Points on a hilly landscape, in no order, each with its height.
From any point a ball rolls to the lowest of the 2 points nearest to it. It stops when none of these is lower. Distance is the straight distance between rows; heights are no part of it.
z958 (h 68.0): [ 22  -1   2   1  19  31 -27 -12  25 -11 -24  19  39 -20  -9  10 -57 -43
   3  -2 -21  22  33 -14  20  17 -22  21 -12  -5   7   3 -25  12 -24   9
  19  20 -15  -6  -4 -17  -6  19  21]
z987 (h 51.0): [  5   2   5  14   1  24  -4  -1  18   1   8  -3  12 -20  20  -3 -23  -3
 -20 -30  -8  11  10  -9 -13  15   5  12  20 -14 -12  -7   7  25 -41  27
 -11  24 -23   7   4  -7 -27  29 -23]
z539 (h 70.7): [ 14  -3   5  -5 -27 -19 -29 -20   5  -5   4  23 -24  -7   1  32  23  35
  18  12  39  -8  14  37 -13 -18  -7   6  37  16   1   3  25  -8  26  14
 -15 -12   6  26   5  20 -19  22  -8]
z370 (h 79.3): [ 15   3  -6  11  12  12  -3   2   7  -2  16 -21 -14  19 -17  -9 -14  -9
  -2  -8  -1   6 -10  -6   5  28 -20   6   9   0   4 -20  -3  -4  -7  26
  -7 -29 -13  -7  -3  13 -12  35  -4]
z697 (h 50.8): [ 13  -6  18  24  -6  -9 -43   1  18  24  -9  12   9 -15  18  42   6 -10
  22   1   5   0  42  32 -12 -23  16  13  13  -2 -12  12 -11  25  17 -11
   7  24 -10 -11   6 -26  12   3  -6]
z979 (h 52.4): [  9   8 -15 -10  18 -21 -14  20   4  16  -3  -1   8   4 -34  13  -1 -40
   2  15 -24  18  33  -4   0   6 -16  44  17  -2   2 -14 -31   9   2  14
  -1 -15 -13 -19   2 -27  -3  -6   6]
z338 (h 45.4): [ 12   1  10  16  -1  34 -19 -23  28  -7  -4   6  46 -32  22  -7 -55  -8
 -23 -36   5   2  22 -10  -5  20  10   5  -2 -15  -4   8  16  31 -41  15
  -2  48 -11  20 -11  -2 -31  33 -10]
z245 (h 69.3): [ -7   3 -17   1  -4 -39 -12  -4 -24  17  15   6 -31  10  -9  33  82  11
   3  45  23  -4  -7  -2 -15  -7  -3   4   3   6  18  -9 -17  -6  15   4
  -2  -4  31  -9   6 -19   6 -18  18]
z713 (h 60.3): [-18  -2  11  -8 -27  -9  13  -4   1   1  -6  17   6 -10  16  -7  19   4
   9   3   7 -21   3  23  -9 -36  16 -15   7   3 -17  19  24  -9  29 -25
  -1   1  11   8   2   8   8 -20  -8]
z192 (h 73.9): [ 19   8 -17 -26  33  -7 -16  -1  10 -15  -4  11  25  21 -51   0 -24 -43
  20  31 -18  23  -5 -19  35  14 -41   3 -25  -2  25 -14 -37  -2   6   4
  23   0   7 -17 -12 -12  12 -18  24]
z467 (h 62.9): [ 16  19  -7   4  12 -35 -28  -2   9  15  14  13 -17   1 -15  42  46 -12
  22  23  14  -7  13  30  -9  -1 -24  12  15   1  -8  -3   0   8  23  15
  -5 -17  -3 -30 -20 -14   5   8  -1]
z311 (h 72.4): [  3  13  14  -2  -3  -3 -19 -17  31  -9   7  22  -6 -18  -3  26  -2  -6
  35   1   5 -12 -15  26   6  -8 -37 -11   0   8 -22   4  37  -5  21  -7
   0 -13 -24 -21 -38   4  -3  25  -7]
z121 (h 79.9): [-23  -7  12 -10 -34  11 -17 -21 -26   4   5  48 -11 -25  19  21  24  19
  -4   4  20  15 -10  -6 -16 -19  -1   4  14   4  16   3  45 -23 -23  10
   4  10  12  19  21   3 -32  30  20]
z318 (h 61.6): [  7  -7 -24   3  -5  -5  17  26 -18  -7  -5 -38  12  -2 -14 -24 -27  13
 -25  -7 -16  16  19 -31 -15  32   4  43  28  -8  -6 -18   5  29 -22  28
 -34  -8  -7  27   9   2  -9 -13  -4]
z422 (h 69.0): [  8  11 -13   4   9 -19 -28 -12  19  30  20   3  10  15   7   3  48 -19
  -9  -5   6 -20  -1   5   5   1  11  -8 -12 -16  14  22   2  11  -2  17
  31  14  22   9  -4  -8   1 -14  -1]
z706 (h 77.5): [-24 -12  -6  -8 -38   3  11 -13 -44   0  -2  34 -28   1   6   2  32  38
   2  14  18  -1  -7  -3 -10 -17  -7   5  20  13  20  -6  35 -35   9  -3
 -11 -13  20  27  22   7 -20  19  24]
z390 (h 56.9): [  4  -3  19  10 -13  -2 -13  -2  12  12 -12   2  17 -20   1  16 -20 -18
  27  -2  -4   0  31  26  -7 -22   3  10  14   2 -27  10   7   9  17 -20
  -1   0 -22 -11  -2 -14   2  -6 -10]
z230 (h 66.7): [ 30  10   8  11  22 -17 -29  -3  28  22   0 -18  19  23   9  -2  -5 -22
  12  -9  -1 -26  25  24  16  -2  15 -14 -10  -4   1  23 -18  32  25 -10
  22  23  -3  -9 -10  -9  20 -10 -11]
z527 (h 63.1): [ 15  25   6  -2  19   6 -15   0  32  29  17 -18  18   2  17 -14  -2 -26
  10 -33 -12 -27   1   3  27  -3  10 -17 -19 -11  -1  15   2  25 -11 -15
  30  14 -16 -24 -19 -16  10  -5 -17]
z937 (h 28.9): [  8 -14   6   3   0 -13 -18   4   5 -18 -13   9 -24   0 -26  48 -12  -2
  20  42   3  29   9  18 -10   1 -30  17  12  38   1 -18 -28  -8  30   3
 -25 -12  -8 -31   0 -20  13  13  16]
z352 (h 70.0): [ 41  22  15  21  24 -14 -32   6  35  31  -9 -24   7  13  11  11  -5  -7
   9  -6   3 -28  48  37  14   6  29  -8  16  -6  -3  15 -31  39  31  -2
   0  23 -20 -20  -1  -3  17  15 -30]
z144 (h 53.3): [  3 -16  20  21  -8  -6 -14   1  16 -14   4   1 -31   5  26  27  -1  25
  -9  14  10   0   2  31 -16 -12  19 -21  15  22  -4 -11 -21  11   9   7
 -22  19  -9 -13  23   0  17  20 -21]
z469 (h 69.7): [ -7  18  23  -8  -1 -15 -15 -13  26   3   3  11  -1 -20   9  24   7  12
  41   1   0 -23 -25  21  15 -16 -27 -28 -15   2 -36  17  43   8  29 -37
  13   3 -35 -32 -48  -7   0   9 -10]
z798 (h 66.4): [ 11   5  -7   3  -7 -20   1   8 -17   9  12 -11 -43   5 -12   0  13  22
  -1   0   4  -2  17  14  -9   9  -4  29  43   8 -26 -31  -4  -9   1  25
 -37 -45 -18  -9   9   9 -19  30 -26]
z658 (h 48.9): [-21  -1  27 -15 -29  19   2 -32  14  -4   0  40  31 -33  33 -20 -11   0
   0 -36  17  -9   1  10  -8 -28  18 -12  -1 -11  -7  22  47 -16 -12 -10
   8  22   3  26  -2  23 -28   8  -1]
z931 (h 87.3): [-17 -20  18  -2 -10  34  -3 -15  -8 -11 -16  19  26 -36  10  20 -54 -14
  -1  -3 -10  27  16   3 -15  -8   0  10  -6   6 -17   6  15  -4 -20 -16
  -5  24 -11   2  13  -4  -8   7   7]
z295 (h 38.8): [-25  12  27 -24 -12  17  34  -6   3  -8  -1  13  10 -16  10 -34 -12  -2
  21 -11  -8 -14 -35   0   9 -30 -10 -32 -13   0 -29  15  48 -27  14 -36
  10  -3  -3 -14 -25  12   0 -11  -8]
z277 (h 74.4): [ 17  -1 -11   1 -16 -15 -17 -23 -10   2  10  11 -20   1 -25  25   9   9
  24  14  31   0   4  23   1   5 -29  18  22  12  -5  -5  27 -25  22  17
 -18 -38   7   8 -14  18 -17  38   1]
z479 (h 58.9): [ 20   5   3   1   6 -11 -14  28  10  10 -29   1   8  -4 -31  25 -34 -37
  26   8 -25  17  55   7   7 -11 -13  43  24   5 -21  -7 -39  10  21  -9
  -4 -13 -35 -30   5 -29   5  -4   2]
z292 (h 55.0): [-26   8   1 -18  14  29  35   9  -8  -5 -13   5  31  -7  -5 -24  -6 -18
  -4  -6 -17   6 -17 -13  11 -11   0 -18 -29  -8   1  28  12 -24   7 -31
  27   1  24   2  -7   3  15 -39  14]
z550 (h 19.6): [-10 -30 -11  11   2   5  14   2  -1 -30 -27  -9  37  -9  13  -5 -48   9
 -24  -9  -6  17  23 -21 -17   9  47  12 -15  -4  -4  14 -17  31  -8 -15
 -22  39   7  37  24   2  24 -31  13]
z343 (h 34.7): [-25 -21  12   6 -22  -8  10  20 -16  -3  -6  -6 -31  -5  43  -3  24  18
 -23   7 -14  -8  -2   0 -18  -6  45 -15   4   1 -14 -10 -24   6  -9  -6
 -13  10  -3  -4  23 -15  24 -23 -26]
z597 (h 77.2): [ 15   6 -15   3  -3  -2  -7 -14 -11   8  22   1 -14   9 -17   1   9  -6
  10   1  11   1  -5  -4  10  11 -27   8   9   0   2 -18  24 -17  -9  20
  -3 -31   0   0  -8  10 -26  38   5]
z564 (h 59.5): [  3  13  11   5   8   5  -2  18  22  28  11 -22  13  -5  25 -28   7 -10
 -16 -40 -25 -13   7  -5   8  10  26  -2   4 -23  -8   1  -7  32 -29   4
  11  11 -20 -10 -12 -21   8 -10 -40]
z621 (h 37.7): [ 26  -3   0   6  19 -27 -39   1  20  -4 -10   9  -6  13 -27  45  -1 -19
  21  37   0  12  25  13   2  -6 -25  15   2  15  24 -12 -46  10  32  10
   0   1   1 -31  -2 -30  18   8  20]
z262 (h 64.2): [ 19  -5   4  -2  -1  15 -21   4  16  -8 -26  19  19 -17 -14  38 -53 -31
  17   7 -16  24  41   6  -2   4 -29  30  12   5 -13 -11 -28   8   1   3
   0   2 -24 -15   7 -22  -6  19  11]
z131 (h 54.4): [ 15  -2  -8   9  -7 -32  22  13  -3   3   3 -33 -37  22  16 -22  27  36
 -26   0   6 -25  14  16  -2  11  29  -1  29  -1  -8 -15 -29  19   4  21
 -31  -9  -8  14  12  24  -2  -2 -33]
z167 (h 77.9): [ -1  12   4  -2 -11  -5  18  -1  22   1   9   3  -2  11  32 -36  18  16
 -16 -38   9 -37 -33   0   7 -13  25 -40 -12  -8   5  22   9  -8  -5  -2
  23   8  23  33  -7  32  -3  -3 -20]
z420 (h 74.7): [-18 -14 -15   5 -27  -1  14  -7 -45  -3   0  14 -38   8  14  -1  59  46
  -9   9  19   0 -20 -25  -2 -10  12 -11   6  14  39 -12   4 -26  -5  -1
   0  -4  30  29  20  -3   0   5  30]
z179 (h 75.2): [ -2  16  25   0  -6  21 -20 -18  33   3  18  23  -7 -21  22  -1   1 -12
  10 -16  11 -14 -22  16  11  -7 -16 -15   1   2  -8 -11  37  -5 -16  10
   7   1 -18 -13 -18  11 -18  40 -13]
z490 (h 70.9): [ -1  15  -2  -4  -8 -11  -2   8  -6  19  16   3 -25 -15  -1   5  15  -6
  -1  -9 -11   7  18  12 -11  -1 -14  36  39  -9 -35 -18  10  -7 -18  22
 -22 -33 -29 -14   3  -5 -26  28 -31]
z580 (h 21.3): [-12  -5  12 -17 -12  32  30 -18 -23 -27  -2   7  -6 -22 -20 -12 -45  -7
   7  -2  -3  21 -11  -1  -5   3 -28   6   5  14 -17  -6  38 -38  -1   2
 -17 -32  -7   5  -3  29 -23  24  10]
z692 (h 66.6): [-10  13 -20 -24   6 -17   6   5 -17  16   4  10  13   8 -36  11  29 -27
  14  38  -3  -1   7   1  -5  -6 -25  23  -1   4   2   1   2 -22  24 -11
   3 -22  14 -10  -6  -7   2 -28  18]
z170 (h 78.5): [ -8   6 -16  -9   5 -23  41  18  -7 -16  -2 -24 -14  26 -17 -31   3  15
  -7  24  14 -20 -17  -1  -6  -3  -6 -21 -21  10  -9   5 -23 -16  34 -30
 -12 -17  13   1  -4  31  21 -32  -2]
z199 (h 28.8): [  3   1  -8  11  -3  11  -1  10 -10  18  11   6   0   4  25 -21  33  25
 -25 -39 -10   9 -35 -39  18  16   7 -12  -7 -33  27  -4  16  -4 -49  32
  31  -4  19  18  -6   1 -26   2   1]
z894 (h 66.3): [ -4   5  10  -5  -7 -17   0  -6   7  -6  17  15 -22   8  16   5  37  21
  12   9  21 -22 -40   1  -6 -14 -10 -29  -6   3   2   3  21 -14   6   4
  11   1   9  -3 -10  14  -7  17  -3]
z288 (h 23.7): [-31 -14  -2  -5 -24   1  22  12 -21  -8  -5  13 -19  -3  37 -14  33  28
 -28   1  -3 -17  -9 -12 -15 -13  45 -14   6   0   5   8 -10 -13   0  -6
  -9   9  20  34  22   4  14 -23  -1]
z684 (h 70.1): [ -1   0 -25 -11 -18 -27   8  -7  -2   8  -6  -3  16  21   2 -16  24   2
 -16  19  16 -24  33  20  -9 -11  28   5   4  -4   4  32   1   6  36  -7
  -1  -2  27  43   5  13   6 -40  13]
z653 (h 46.5): [ 10 -15   2  16  -1 -18   2   4  12  -6  -6 -20 -26  11  25   8   1  30
 -24   0   4 -11  19  29 -13   2  39  -7  24  10  -7 -13 -29  26   3  11
 -34  17 -14  10  35   7   7   5 -33]
z890 (h 81.1): [ 22 -12  -3  11  14  14  -2  -4  17 -15   5 -24  -4  18  -8  -1 -37  -8
 -15  -6   2   3   6  -1   2  23 -10  -5   7  13  10 -14 -26  14  -1  27
 -13  -4 -10  -4  10  10  -1  24  -2]
z523 (h 31.6): [-16   2  28 -13  -5  31  26  -7   6 -21  -2   3  -1 -20  -5 -23 -45 -12
  20  -6 -12  10 -30   9   4 -13 -20 -18 -14  13 -31  -4  36 -22   9 -15
 -10 -15 -21 -22 -17  20  -4  14 -11]
z477 (h 61.1): [-27  -1  -6 -18  13  14   2   1 -14  -2   8  22   4  -3 -12  24  32  -5
  10  24   4  17 -42 -18   7  -3 -27 -20 -32   5  26   4  15 -28  -2  -2
  24  10  35  -3  -9  -7   7 -17  37]
z822 (h 5.8): [ -3 -30  10  20  17  23  11  -3  11 -43 -30 -16  29   1   7 -11 -59   6
 -21 -19 -14  21   2 -14  -3  13  36 -17 -38  -1  14  20 -30  16 -10 -14
   6  29   5  24  17   8  31 -22  19]
z612 (h 44.1): [ 23  -7   1  15  10 -19 -50   2  20  16 -12  19   9  -4  -5  54   7 -30
  15  23  -2  11  48  15  -6  -7  -6  28  11   3  13  -3 -34  24  11   8
   9  18  -7 -18   9 -39  10   1  16]
z494 (h 55.4): [ -5   5  13  10  11  24  -1  19  17  17   7 -19  17 -19  15 -15 -19 -15
 -19 -34 -25  12   8 -16  -6  13   7  13   7 -17 -14 -13  -5  31 -48  14
   0  16 -34 -19  -3 -30  -8  14 -28]
z58 (h 66.8): [ 10  20  22  -7   5 -13 -30  -5  27  13  -6  -8   5 -20  -1  27 -11   1
  67  -9  -1 -34  -2  21  27 -17 -23 -14 -11  -5 -28  25  27  20  33 -47
  16   9 -37 -42 -50 -11   2   0   9]
z614 (h 70.8): [  1   1 -24 -21  19 -19   9  10  -6 -12  -8  -6  16  27 -48  -6   0 -27
   1  34  -6   7   3 -15   7   4 -20  18 -12  10  19  -6 -36  -9  21 -13
   6 -12  16  -9  -1  -9  12 -41  19]
z532 (h 38.5): [  5 -23   1   5   1  -8   2   1   1 -32 -18 -13 -16  16 -25  17 -34  -2
   4  32  -1  18  16  12 -14  -4 -13  11   8  34   6 -17 -33  -5  23  -1
 -28 -10   0 -10  20  -2  18  -1  14]
z99 (h 18.0): [ -3  -7 -10   5 -12  17  20   2 -37   2   1  -8   7 -11   1 -28 -14  28
 -16 -29  -5  24 -11 -38   3  25  -9  20  13 -20   8 -19  40  -7 -43  31
   2 -14  -9  19   9  10 -34  28   2]
z970 (h 62.7): [-23  26 -16 -25  19 -24   6  12 -16  23   5  20  19   6 -16  15  49 -24
  20  36   3 -20 -15  -6   2 -13 -26   2 -16 -12  -8  12   7 -15  21 -25
  22  -3  15 -18 -24 -18  15 -42  10]
z669 (h 59.8): [  2 -13 -21   8   2  -4  33 -11 -30 -30  -1 -11 -27  30 -27 -14  -1  30
   3  30  30   4 -41 -18   1   9 -21 -23 -26  26  22 -16  -8 -30  21 -11
  -9 -20  32  14  -4  27   6   4  29]
z565 (h 53.9): [ -9 -22  -9   4  -2  -2  15  33 -14 -10  -6 -36   0  -4  19 -15 -10  13
 -37  -5 -26  15  10 -25 -22  24  27  21  17  -1 -19 -17 -23  33 -26  14
 -39  12 -16   4  17 -17  12 -26 -25]
z401 (h 84.8): [-25  -8  -2 -15 -16  22   7  -9 -22  -1 -13  23  22 -36  -9  19 -18 -14
  -5   4  -5  23  21  -5 -19  -7  -1  27  13   2 -14   9  30  -9 -17  -1
 -11   5   2  20  17  -3 -20  -2  12]
z219 (h 75.8): [ 18 -13   2 -12  24  -7 -19  -2  15 -30 -19   1  23  13 -33   2 -38 -31
  30  21 -18   9   0  -7  26   1 -36 -13 -29   7  24   0 -33  -1  26 -11
  23  10   0 -21  -7  -9  19  -6  23]
z302 (h 48.0): [  3 -29  -6   3 -18   5  10 -14 -26 -35  -8  -7 -31  12 -28  15 -22  25
   4  32  24  30  -2   4 -17   6 -14  11  11  46  23 -22 -11 -14  17  -4
 -41 -21   6  13  27  13   5   8  34]
z535 (h 58.1): [ 15  32 -15  -6  27 -34 -24  10   8  31  12  -1   1  10 -20  13  29 -37
  15  14 -11 -11  22  17   4   2 -15  29  15 -11  -9  -4 -16  16  12  11
   6 -18 -12 -34 -16 -19   6 -10 -11]
z399 (h 82.1): [-26  -8 -15 -18 -23  25  20  -9 -59   8 -10  27   9 -27 -21  15  -7  15
  -6   7   2  28  16 -26  -9   3 -13  40  25   4  10   4  47 -17 -15   1
 -16  -5   8  34  22   3 -28   9  32]
z171 (h 58.4): [-23   9  -4 -24  13  17   7 -12  -5   5   1  29  35  -9 -11   6  19 -25
  19  10  -2  -1 -22  -7  13 -13 -14 -18 -30  -7   4  29  37 -26  13 -18
  34  10  35  10 -26   1   7 -26  27]
z962 (h 77.1): [ 18  18  12  -1   7  15 -21 -17  31   5  22  16  -4   2  27 -15  15  -2
  11 -35  15 -26 -32   1  24   5  -9 -27   0  -9   7  -6  33  -4 -25  23
  15   1  -6   4 -17  23 -29  45 -13]
z852 (h 77.0): [ 27  33   6   3  36 -10  -8  20  22   7   6 -26  -9  22  -9  -2 -13 -14
  19  -1 -10 -20   6  16  18  12 -12  -8  -4   2 -10 -12 -29  17  13  -8
  -3 -10 -32 -51 -15  -8  22  13 -26]
z559 (h 78.2): [ 13 -14   7   5  16  11 -13  -7  23 -17  -7  -6  12   9  -5   9 -33 -26
  10   4  -5   0   1   9   8   3 -15 -15 -17  14  12   4 -13   2  11  -2
   9   8  -3 -13  -3   0  16  10   9]
z285 (h 8.6): [-17   4  -4 -21 -13  26  30  -3 -35   7   9   3   6 -21 -14 -23 -14   1
  -6 -15 -12  24  -8 -26   3   7 -21  26  17  -9 -14 -21  45 -31 -29  16
  -4 -29 -16  10   1  16 -36  27   3]
z601 (h 29.2): [ -6   4  21  10  20  47  15   2  21 -17  14 -11  -4  -8  16 -26 -34  -4
 -21 -39 -13  21 -37 -21  13  13   7 -32 -35  -8  10  -1   2  -4 -46   8
  17  10  -2  -7  -5  12   3   5 -14]
z127 (h 66.5): [  8  13 -15   0  12 -33 -23  -6 -10  25  27  12 -21  11 -10  36  72   0
  15  26  21  -8 -18   5  -1  -3 -17   2   3  -4  14 -10  -1  -2   3  22
   7  -5  17 -20 -13 -22  -3   5  13]
z115 (h 64.7): [-13  -5   2  -2 -24 -22  -9  -7   0  17 -11  14  19 -12  19  12  30  -1
   0   8  10 -23  37  31 -13 -34  31  -1  13  -8 -12  31  14   4  30 -22
   0   9  19  22   9  -2  11 -34   2]
z211 (h 62.4): [ 11   6  28   3 -12   2 -32   8  15  23 -15  -9  16 -28  -4  19 -15 -22
  54 -10  -4 -17  27  24  16 -30   4   6  -1  -5 -31  30   6   8  31 -46
  17  18 -26 -28 -26 -13   0 -13   5]
z190 (h 68.9): [ 22   3 -11  15   9 -23 -11 -16   9   8  19  -1 -26  31   7  -5  34  23
   0   0  30 -27 -40   1  13  10  -5 -31  -5  -5  18  -9  -1  -1   3  20
  17   1  18   9  -5  19 -10  25  -3]
z992 (h 73.8): [ 18  24 -17   4  12 -24   8  20  13  26  20 -25 -13  28  16 -31  31   9
 -31 -23  -3 -28 -26 -12   9  20  22 -19 -16 -16   6  12 -39  17  -8   6
  21   2  17   9 -13  -2  13 -34 -33]
z776 (h 80.0): [-32 -11 -18 -15 -26  19  22  -2 -62   6  -7  25  -9 -12  -7  -5  29  29
  -6   6   1  10   3 -28  -1  -6  -9  21  27   2  12  -5  41 -32 -11   0
  -9 -17  13  31  21   4 -19   5  30]
z694 (h 68.2): [-14 -18  -9 -15   8   8  44  22 -20 -32 -13 -26  -8  23 -34 -27 -40   0
  -8  21 -14  28 -15 -14  -2   8 -12   6 -10  22   5 -21 -29 -24   9 -14
 -21 -28   7  -6  10  17  11 -21  12]
z228 (h 40.2): [  4   0   7   3  -8  29  -3 -26  21   2 -10  -5  57 -30  11 -31 -55 -10
 -16 -46  -1  -1  27  -4   3  14  27   7 -13 -25 -13  26  29  27 -25   1
   6  42  -7  31 -22  -3 -14   1 -10]
z824 (h 15.8): [ -2 -23   0  23  18  32  21  11   4 -41 -15 -18   8   3   2  -7 -51  17
 -36 -21 -11  37 -16 -28  -5  31  25 -15 -33  -4  31  10 -29   5 -32  16
   6  18  11  21  17   8  16 -23  19]
z566 (h 54.6): [-10   6   9 -13 -21  -1  17 -19  14   6  -1   4  29 -15  18 -32  -7  -6
 -10 -24   4 -19  16  13  -6 -19  24  -4  14 -14 -14  24  29   1   6 -10
   2   5  -1  31  -5  15 -17 -12 -16]
z38 (h 74.3): [  6   1 -28  -2 -12 -23  19  -9 -11  -3  -4 -19  -2  32 -14 -24  12  10
 -11  21  23 -24   3   6  -4  -3   6 -10  -6   4  11  12  -5 -10  33 -11
  -6 -17  25  27   1  33   0 -25  12]
z12 (h 63.9): [-13 -10 -18  -7  -1  17  49   7 -35 -32  -2 -20 -24  25 -27 -34 -24  23
 -11  10   5  15 -30 -20   4  14 -14  -9 -14  14   6 -17  -3 -42  12 -11
 -17 -36  17  11   7  33  -4   3  17]
z511 (h 67.1): [ 11  16   0  -2  -7 -31 -35 -22  15  15  11  25 -12  -3   3  35  47   5
  12   8  30 -16  18  39  -7 -18  -3   6  23   0   0  10  21   6  21  21
   1  -2   6   5  -7   8 -10  12  -9]
z499 (h 45.2): [  3 -15  18   7   5  25   2 -16  11  -7 -23 -12  58 -21   2 -22 -60 -20
  -6 -34 -15   8  29  -6   2   9  22  11 -17 -13  -5  25   6  19 -13 -15
  11  35  -9  14  -5  -7   3 -12   6]
z76 (h 23.9): [ -1 -10  11  15  28  50   5   7  15 -28   2 -17   9  -3   6 -12 -52  -4
 -29 -25 -14  32 -17 -20   5  27   2 -10 -23  -6  18  -7 -14   8 -40  11
   9  16 -10  -8  14   3   4   9   1]
z476 (h 76.1): [  4   4  -1  10   0   0  17  11  21  -1  16 -15 -17  15  29 -32   9  16
 -27 -32   0 -22 -38  -7   4   4  26 -38  -6 -10   8   6 -22   4 -17   5
  19  11  16  16   2  18  11  -6 -30]
z48 (h 33.1): [ -7  -1  10   6   7  40   3  -5  -2  -9  15  12  -7  -6  12 -13   1   6
 -15 -28   2  17 -43 -26  10   7  -2 -25 -31 -15  23   3  22 -17 -45  19
  26   2  17   4   1  14 -18  12   9]
z436 (h 63.6): [-11   1   4  -9   3   0   1  -7  -5 -10  20  13 -22   8  -8  15  24   5
  12  23   9   6 -52  -5  -2  -2 -31 -22 -21  15   6 -10  17 -20   3   1
   9  -2  19 -16 -12   3   1  13  17]
z445 (h 9.4): [-37 -24  -5   6 -13  12  31  14 -19 -16 -22   6   0  -5  28   0   8  20
 -29  11 -14   7   2 -20 -15  -4  52  -8 -16   3   6  13 -27  -1   0 -25
  -5  19  28  27  27  -6  40 -49  19]
z11 (h 66.2): [-12  23  -4  -9   9 -11 -22   1   5  39  18  22  21  -8   5  15  54 -31
  13   9  -6 -15  -3   4   1 -15  -2   0 -13 -19   1  17  21   0  -5  -8
  34   7  15 -14 -16 -26  10 -22   2]
z918 (h 68.1): [ -3  -9 -23   2   3   0  12  17 -23  -3   2 -25  -5  26 -14 -14  16   4
 -29   5 -11  14  -2 -28  -7  23   7  18   4   2  21 -12 -27   5 -12  18
  -2 -14  13   8   8  -5   5 -27  12]
z452 (h 77.6): [-19  -1  18   0 -30   9 -26 -14  -2  11  12  41 -10 -31  25  32   8   5
   4  -2  12  10   4  10 -19 -17  -1  17  27   2 -10  -7  30  -6 -28  13
  -4  11  -7   4  18  -9 -29  35  -8]
z489 (h 81.6): [ -2   9  -5 -16  21 -20  37  19   0 -18  -5 -23   6  27 -24 -23 -22  -3
  13  19   2 -13 -24   1   3  -6 -22 -17 -27  11 -11   0 -26  -8  31 -41
  -1 -15  -2 -23 -10  11  27 -33  -5]
z978 (h 44.5): [-12 -32   4  10  -4 -10   8  32 -15  -4 -19 -26 -12  -3  32   4  -2   4
 -20   6 -28   0  23  -9 -15   5  47   7   0  -3 -17 -11 -45  33 -10 -21
 -21  21 -17  -8  35 -28  34 -32 -25]
z186 (h 73.5): [ 32  40  19  17  29  -9 -15   5  34  27   2 -22 -18   8  11   8   2   0
   9  -7  -1 -25  27  37  12   8  13  -8  23  -3 -14  -7 -21  32  18  12
 -18  -5 -30 -45  -8  -2  15  30 -43]
z185 (h 51.1): [-21  -8  10  -5   6  33  22  -1  -3 -16 -23  -3  44 -12  -6 -24 -36 -21
   0 -19 -17  11   9  -6   5  -9  21 -11 -29  -8   0  33   8  -9  -1 -31
  19  15   7  14  -2   6  17 -31  17]
z359 (h 71.2): [ 44  -2 -29  29  11 -16 -10 -12  -2  14  17 -27 -28  45  -2  -8  29  27
 -19  -3  21 -12 -14 -12  14  25   7 -13  -2  -7  34 -22 -23  14  -3  31
   6  -7  12  11   4   6 -10  34  -1]
z736 (h 60.4): [  8   9 -10  -6  -8 -33  19  13 -20   7   8 -22 -40  21  -5 -27  29  25
 -14   5   8 -19   7  16  -4   4   7   6  24  -5 -16 -16 -11  -9  11  10
 -31 -35  -8  -1  10  21  -9   3 -30]
z303 (h 54.5): [  7 -19  -7   2 -23 -11  16 -16 -34 -25   0 -10 -47  21 -27   0   0  44
   9  31  33   7 -17   9  -5   3 -17  -6   0  36  17 -18   7 -29  27 -10
 -36 -32  15  13  11  23  -2  19  24]
z281 (h 22.5): [-23 -32  -3  19  -4   3  11  15  -9 -17 -32  -8  28  -8  22   0 -13  15
 -14  -2 -26   9  21 -19 -12  -1  61   5 -24 -12  -8  15 -34  19  -5 -37
  -7  38  14  28  27 -11  38 -46  14]
z441 (h 80.3): [ 10  22 -11 -12  40 -29  13  28   5  -6   2 -28  -3  29 -34 -13 -16 -14
  22  22 -16  -6 -16  -2  14  11 -29   1 -18   8 -14 -22 -46   4  20 -19
  -3 -19 -24 -49 -13  -9  25 -14 -22]
z447 (h 74.5): [-10  10  20  -1 -13  10 -12   5   3  22  17  22 -18 -27  23  22   6  -8
   4  -1 -11  14   2  10 -21 -19  -7  20  31   2 -31 -24  15   1 -24  14
 -15  -8 -32 -23   7 -17 -22  33 -29]
z819 (h 71.3): [ 21  23 -26   6  15 -32 -20   7   2  38  25 -11 -11  29  10 -10  61  -2
 -16  -6   8 -29 -11  -3   9  15  18  -8  -4 -25  14   9 -21  22  -8  23
  23   4  16   7 -10 -10  -3 -16 -19]
z150 (h 24.6): [  7   0  -8  17  -5  13   0  20 -17  16  14 -16   0   3   9 -25  13  23
 -25 -33 -13  20 -20 -39  11  31  -4  16   8 -28  17 -18  17   8 -49  45
  18 -15   1   9  -4  -3 -28  15  -4]
z61 (h 44.3): [-35   2  30 -13 -14  35  13 -19  10  -6  -5  28  30 -39  20 -22 -16 -13
  13 -28   2  -2 -17   3   7 -27   9 -25 -29  -7  -5  22  48 -26  -9 -27
  23  23   0   3 -16   9  -8  -5   6]
z478 (h 71.7): [ -6 -19 -13   8 -11  -2   4   1 -32   5   6  -5 -25  11  -3   5  34  17
 -16  12   8  10 -12 -21  -7   4   4   3  11   5  28 -11  -8  -5 -16  16
  -7  -9  16  13  23  -7  -3   1  18]

Call two points neighbours if one is among the 2 nearest of the other. Go from one point of each pair to the other, from neighbour to neighbour, staying as low as possible. Name the highest point that can't be avoided.
z822, z979: z478
z822, z653: z144
z445, z822: z281
z228, z970: z819
z445, z285: z48

Where does a ball stop that starts at each point below?
z399: z445
z441: z228
z179: z937
z890: z970
z318: z445
z452: z653
z38: z285
z436: z228
z12: z937
z476: z970
z597: z979
